Each row is a point on a landscape with many peaks, with its height.
From any point a climber steps to the highest of the 2 points nearest to it. It stops when none of these is higher. Distance is the straight distance between rows; heights are no part of it.
k536 height 28.2: [ 79 129 111 114 119  92 122 172 169  81 149 160 187 161 121 154  76 119
 131 131 130  87 155 127  94]
k521 height 16.7: [131 128  95 168  92 111  90 114 113 131 150 106 109 157 118 115 118  88
 112 155 132 177 151 129 123]
k359 height 63.5: [184 113  90 152 138 119 105  75  48 156 127 136  64 105 130 136 163 141
 114 105 125 171 138 101 153]
k795 height 57.2: [188  54 159 128  70 125 134  67  97 136 125  89 168 122  80  99 143 134
 158 145 108 116 166 130 129]
k286 height 38.9: [124 170 124 168  90 121 126 142 128 107 109 119 149 182 116 126 116 129
 134 102 108 102 120 147 124]
k22 height 73.0: [176 106  99 140 105 105 106  81  49 167 140 126  71 113 109 148 174  92
 120  79 138 148 155 130 158]
k554 height 60.4: [119 149 126 201 115 181 121 101 133 131 121  99 107 165 146 103 134 146
 145 160 124 140  96 165 124]
k820 height 46.7: [121 121 135  85 161 104 115 122 130 138 114 118 130  85 119 168 152 136
 130  93 121 114 123  85 148]
k502 height 68.8: [105 132 101 192 148 176 114 124 128 124 119 132 104 156 154 131 103 172
 149 149 141 145 116 144  84]
k725 height 21.9: [102 101  90  93 160  84 119 148 153  87 171 187 167 128 138 151  69 117
 123 146 143 104 173 120  75]
k919 height 60.7: [156 141 149 135 142 200 141 123 143  90  59  70 143  98 142 118 131 188
 196  59 116  96  97 144 146]
k938 height 24.7: [117 154 103 131 121 100 125 165 111 141 159 174  90 124 126 151 135 103
 106 103 169 156 136 128 142]
k837 height 85.5: [190  85 110 137  65  98  94  85  68 152 126  95  94 134  95 128 161  93
 131 104 124 170 154 118 149]
k484 height 67.7: [101 160 112 126 138 174 117 163 170 113  99  89  93 124 127 149 110 145
 160  88 150 176  93 129 110]
k312 height 36.6: [111 110 123 131 179 109 110 103 114 166 143 169 130 100 154 130 154 142
  67 229 101 135 128 105 166]
k119 height 64.6: [176  72 144 136  86 154 129  88 118 122 113  69 144 108  92 104 132 146
 175 109 133 141 166 125 114]
k486 height 59.8: [144 147 150 152 148 176 161  97 118 156 133 132  97 130 161  69 150 116
 103 170 113 130  97 153 140]
k672 height 60.9: [179 148 151 126 104 148 133 115 124 120  85  64 110 115 131 109 147 124
 162  60 107 138  93 121 154]
k340 height 46.3: [108 128 138 147 114 136 132 105 118 165 143 114 114 133 120 142 177 103
 118 128 120  92 119 154 153]
k404 height 33.4: [ 91 143 141 119  95  83 126 166 163 106 132 128 172 165 111 135 101 118
 109 148 111 104 124 119 120]
k662 height 32.5: [139 125 131 127 157 163 140  49 111 139 163 107 130 115 121  80 153  83
 107 180  66  81 154 153 154]
k14 height 58.7: [136 147 116 126 122 144 127 156 131 107  98 103  97 119 110 153 115 140
 167  44 145 163 113 118 121]
k465 height 41.2: [109 121 135 135 130 114 113 109 113 171 134 134 130 117 135 147 171 135
  98 175 108 121 116 113 158]
k402 height 53.0: [109 159 103 165 137 161 115 102 133 124 148 112 108 144 141 125 142  96
 123 140 121 117 121 151 128]
k167 height 17.4: [138 186  91 142 186 146 130 144 110 105 117 174  90 134 165 115  86 126
 115  70 136 151 119 115 111]
k405 height 21.6: [176 102 158  99 154 136 155  75 101 131 101 127 161  84 109 112 142 160
 146  78  92  76 150  97 141]
k208 height 29.0: [113 123  71 125 114  61  89 165 118 132 173 181 111 116 123 191 114 118
 107 119 198 184 153 116 142]
k913 height 54.0: [167 165 148 147  81 180 130 129 125 108  70  54 108 141 144 117 157 121
 172  63 101 115  68 169 176]
k797 height 45.3: [127 177 158 102 130 138 150 125 135 125 134 102 141 128 135  92 163  54
  95 130  81  70 106 138 167]
k203 height 36.3: [ 78 121 145 159  96 146 153 173 164 139 132 149 147 177 129 136 106 176
 136 167 152 126 116 166  86]
k452 height 30.6: [ 89  81 125 138 105  94  88 133 148 165 168 126 145 124 116 138 152 126
  92 242 151 164 146 107 135]
k331 height 30.0: [152  83 123 131  93  62 117 118 109 107 109 146 205 155  98 146  98 203
 156 133 127 119 143 109  96]
k115 height 33.9: [ 79 122 141 132  93 109 104 173 171 152 150 122 137 137 131 129 132 100
  88 220 145 164 122 116 138]
k255 height 52.2: [154 168 151 125 155 167 146 106 125 136 122 105 117 121 164  87 162  88
 113 141  87 101  82 131 176]
k841 height 43.1: [155  95 123  63 137  42 138 180 131 116 114 184 131 107 125 160  81 167
 135  90 171 168 131  80 110]
k779 height 38.0: [ 87 131 143 108 106  86 122 193 154 150 139 150 125 118 130 161 130 122
  89 169 162 162 112 112 152]
k961 height 14.7: [167 145 173 133 120 158 210 131 111 141 127 157 120 150 141  56 116 115
 116 108 130 111 134 161 113]
k978 height 48.1: [141 154 155 168  57 168 145 143 112 136  76  93 112 169 114 135 160 140
 160  77 110 106 101 189 147]
k685 height 49.8: [141 103 165  88 113 119 193 176 128 132 109 171 123 114 107 150 105 194
 169  56 180 136 133 143 105]
k930 height 34.1: [130 145 107 200 112 153 136 130  73 157 121 150  61 155 143 151 160 158
 119  97 145 146 107 164 141]
k135 height 9.9: [144  64 156 134  80 146 171  94  99 178 177 137 110 137 107  92 157 108
 134 158 162 128 172 185 102]
k152 height 46.2: [ 94 119 129 158 163 148 149 105 140 152 168 168 134 150 149 100 119 133
  95 208 128 119 140 157 109]
k971 height 55.1: [ 86  77 135  74 137  54 117 178 168 128 143 187 185 107 143 187 116 149
  97 192 129  96 127 107 135]
k856 height 38.3: [121 188 135  91 168 135 121 132 160  93 132  88 155 118 143  75 133  51
  99 158  88  98 107 106 153]
k518 height 44.0: [123 115 145  95  91 103 152 165 131 133 116 129 120 118  72 183 128 153
 178  45 166 141 126 146 129]
k363 height 43.3: [112 174 136 177  81 169 145 154 130 107  92 119 144 176 101 139 119 139
 160  66 119  84 115 190 128]
k385 height 32.4: [120 141  91 144 195 131  95  75 111 132 149 147 124 111 162 104 125 119
  74 210  80 135 133 106 158]
k488 height 7.3: [127  74 149 114  86  98 176 130 110 177 193 174 136 130 123 117 144 127
 121 168 183 123 150 176 113]
k294 height 60.3: [174 141 158  97 148 121 158 136 114 122  72 121 114  97 128 122 122 178
 153  53 131 143 103  87 136]
k113 height 70.6: [134  97 179  67 161 112 177 147 142 143 114 159 158  97 127 132 122 168
 131 121 127 101 123  98 118]
k424 height 4.8: [119  76 127 108  68  81 147 166 127 163 185 159 119 116 109 163 134 126
 137 146 206 163 139 157 116]
k654 height 37.6: [127 159 121 126 182 184 126  66 125 120 161  92 118 104 138 100 159  52
 121 149  92  80 142 153 143]
k303 height 39.7: [129 132 126  97 116  68 117 143 120 121 137 138 152 122 105 158 129 115
 114 100 130 123 135  98 140]
k541 height 22.7: [127  91  81 169 147 102 106  66  95 132 175 162 141 146 117 131 117 148
 124 179 122 131 172 140 103]
k32 height 54.1: [ 94 108 150  84 156 186 111 118 192 115  98  54 153  88 117 153 139 145
 183 127 119 111 107 119 108]
k879 height 42.8: [133 131 104 150 176 130 129 147 107 145 120 176  86 121 168 121 117 175
 102 147 151 178 114 102 114]
k898 height 29.1: [175 128 146  97 113  51 120 126 117 103  88 114 165 133 101 117 106 146
 127 100  94 137 117  59 137]
k877 height 25.5: [147 108 109 184 112 115 123  63  79 122 148 151 146 175 117 101 119 154
 128 164 101 117 156 158 115]
k174 height 12.5: [141 116 155 134 115 149 175 120 115 149 155 140 118 134 125  87 128 120
 134 123 149 133 149 155 106]
k556 height 67.5: [107 106 157  65 166 150 138 120 176 115 124 102 165  85 117 146 143 125
 146 125 111  73 136 101 111]
k77 height 25.1: [187 113 144 101 115  89 140  94  93 111 104 118 184 123  95 108 114 147
 142  86  98  99 155  92 124]
k282 height 78.1: [ 89  83 126  65 174  89 127 191 175 117 151 211 145  92 167 167  85 132
 107 179 148 105 146 101 102]
k519 height 51.5: [159 123 135  79 150  75 141 146 112 126  96 159 122 108 126 144 109 167
 129  68 140 150 127  74 125]
k47 height 22.8: [167 145 149 143  92 172 151  88 101 114 114  81 126 150 132  86 161  54
 130 105  79  68 143 183 159]
k839 height 17.2: [156 163 178 111  97 155 191 159 120 134 114 135 111 145 121  97 133 101
 128  62 135 113 112 159 134]
k916 height 28.1: [167 122 124 184  95 136 145  74  74 133 131 133 114 179 126  96 128 108
 123 138  95 113 155 187 130]
k397 height 44.4: [ 86 122 149  86 111  67 149 198 169 133 161 178 163 122 141 163 109 119
  93 165 150 109 129 116 142]
k999 height 45.1: [ 80 142 119 114 170 219 102 135 204  80 103  69 152 110 129 147 116 127
 185 122 128  97 120 148  85]
k858 height 37.9: [130 158  90 178 147 142 113 145  98 148 119 156  59 123 157 147 152 150
  98 115 157 178 104 123 146]
k635 height 58.4: [100 105 140  89 173 106 126 172 156 137 128 177 134 107 159 145 112 149
  97 180 141 137 125  93 112]
k948 height 24.9: [132 144 156 103  98 134 135 145 161 119 125  74 137 132 112  79 131  81
 131 146 112 140 116 112 124]
k325 height 34.9: [113 105 102  96 113  66 129 191 142 114 157 187 134 127 132 161  84 137
 125 115 183 166 137 118 111]
k293 height 19.0: [119 149 111 138  81  93  83 150 149 117 160  93 124 150 105 105 122  37
  97 153 131 172 154 120 133]
k511 height 81.0: [ 93 134 118 143 141 184 128 159 162 128 127 123 108 133 149 126  99 147
 150 133 160 162 111 142  82]
k197 height 34.2: [134 157 136  87 107  57 104 165 139 117 104 113 138 118 108 132 113 102
 104 112 117 155 119  60 159]
k327 height 18.6: [176 122 128 119 180 142 146  69  90 133 109 142 124  96 146 101 134 160
 130 102  91 112 126 104 141]
k313 height 28.5: [127 129  94 143 167 135 107  52 112 114 169 118 141 132 127  91 120 106
 102 200  65 110 151 139 143]
k353 height 28.9: [ 91 158 159  87  98 107 137 188 190 104 141 102 156 142 107 115 109  74
 113 137 127 123 121 113 110]
k849 height 21.5: [134 148 122 102 112 119  95 132 152 121 151  71 116 113 116  86 132  41
  99 164 126 178 141  91 140]
k614 height 52.6: [145 132 122 148 166 216 130  89 138  98 100  84 142  94 145 105 124 157
 183  82 128  96 125 146 125]
k675 height 59.3: [135 102 188  76 145 109 210 185 144 146 113 192 134 116 142 128 110 190
 134 106 155 110 117 117 102]
k729 height 26.7: [107 180 107 122 192 151  75 164 159 123  91 120 106  98 171 148 149 114
  95 170 138 162  64  93 177]
k414 height 52.4: [108 137 127 165 176 172 162  92 112 159 167 165  88 132 162  96 151 111
  96 190 128 119 128 181 129]
k716 height 14.5: [139 183  85 156 177 177 121 131 135 101 133 133  83 140 175  87  89 111
 134 102 150 174 115 133 106]
k833 height 31.5: [123 192 126 100 181 131  94 144 149 122 108 103 130  95 161 120 150  75
  94 150 106 128  74  88 184]
k183 height 48.8: [114 132 138 125 191 144 128 165 139 153 108 175 102 107 185 111 129 165
  81 202 138 163  97  99 125]
k945 height 92.6: [135 112 164  44 179  98 149 124 149 105 117 145 180  94 120 129 115 134
 132 103 100  82 147  80 114]
k65 height 69.9: [162 145 167 103 138 155 150 124 140 124  59  81 126  93 135 130 152 174
 172  61 107 113  82 113 155]
k257 height 41.0: [ 75 120 154 142 125 130 154 147 159 145 147 159 157 160 139 119 115 146
 105 198 126  89 126 155 106]
k612 height 26.3: [167  91 126 122 113  92 121 105 116  96 115 122 184 138  94 105  86 165
 156 117 116 140 164  97  89]
k643 height 20.9: [106 165 106 129 151 132 137 156 119 122 139 174 106 134 139 150 106 128
 120  65 149 124 130 133 122]
k859 height 25.0: [ 73  99  92 162 117 126  65 103 139 150 143 109 128 135 110 190 152 157
 140 171 136 134 131 132 116]
k412 height 55.0: [140 135  97 131 151 113  89 103  96 144 117 118  90  94 124 154 150 127
 114  91 131 150 132  80 159]
k687 height 34.4: [131 125 139 148  84  79 129 148 116 122  98 140 159 166 103 150 116 184
 143 100 115 119 116 119 122]
k869 height 31.1: [142 139 108 213  88 124 128 108  64 144 124 149  95 193 133 136 141 141
 115 127 129 136 130 183 134]
k769 height 26.8: [ 60  89  99 139 132 136  81 129 163 164 173 119 121 114 118 173 149 124
 116 207 164 156 141 125 109]
k59 height 25.4: [165 125 145 173  73 162 142  75 105 122 118  84 118 179 134  72 149  75
 131 155  77 102 147 197 145]
k365 height 45.2: [143 141 127 120 173 204 125  76 140 114 138  73 123  88 146 108 143 108
 159 108 117 101 126 135 130]
k480 height 23.4: [119 185  85 149 161 139  58 163 152 107  90  97  89 108 167 147 128 126
 116 144 144 201  71  82 162]
k855 height 50.6: [105 147 103 127 101 105 107 154 119 114 119 122 108 136  80 196 129 129
 159  39 140 144 126 132 146]
k210 height 28.0: [ 82 104 114 184  86 132 105 123 131 138 137 119 140 164  98 175 136 171
 153 146 137 117 131 160 103]
k532 height 31.9: [ 58  98 117 153  95 145 123 168 164 120 127 134 152 161 105 182 104 185
 170 131 153 121 127 167  81]
k558 height 19.9: [179 148 172 113  92 147 170 125 109 116  98  97 139 131 117  87 147  82
 135  66  99  79 137 152 152]
k803 height 16.4: [ 97 128  63 115 182 124  89 126 144  76 176 167 140 127 133 155  73 102
 134 116 143 113 186 120  69]
k131 height 19.5: [103 116  77 153 151 115  95  92 120  98 161 150 151 154 127 140  92 130
 132 139 127 113 172 129  88]
k632 height 73.6: [196  87 131 136  81 145 112  77  89 134 115  59 102 118 107 106 150 113
 164  95 120 164 145 121 140]

For each start below, name the point where the climber stops.
k898 => k837
k859 => k486
k612 => k65
k769 => k282
k488 => k916
k869 => k282
k167 => k65
k385 => k511
k313 => k65

Call two points neighbours if one is among the 2 nearest of the other. Go from one point of each pair to the other, from neighbour to neighbour, staying as high as possible. Name the lowest point that can't be avoided.
k404 / k282 => k803
k65 / k837 => k77
k486 / k282 => k859
k511 / k404 => k521
k511 / k65 => k518
k65 / k945 => k999
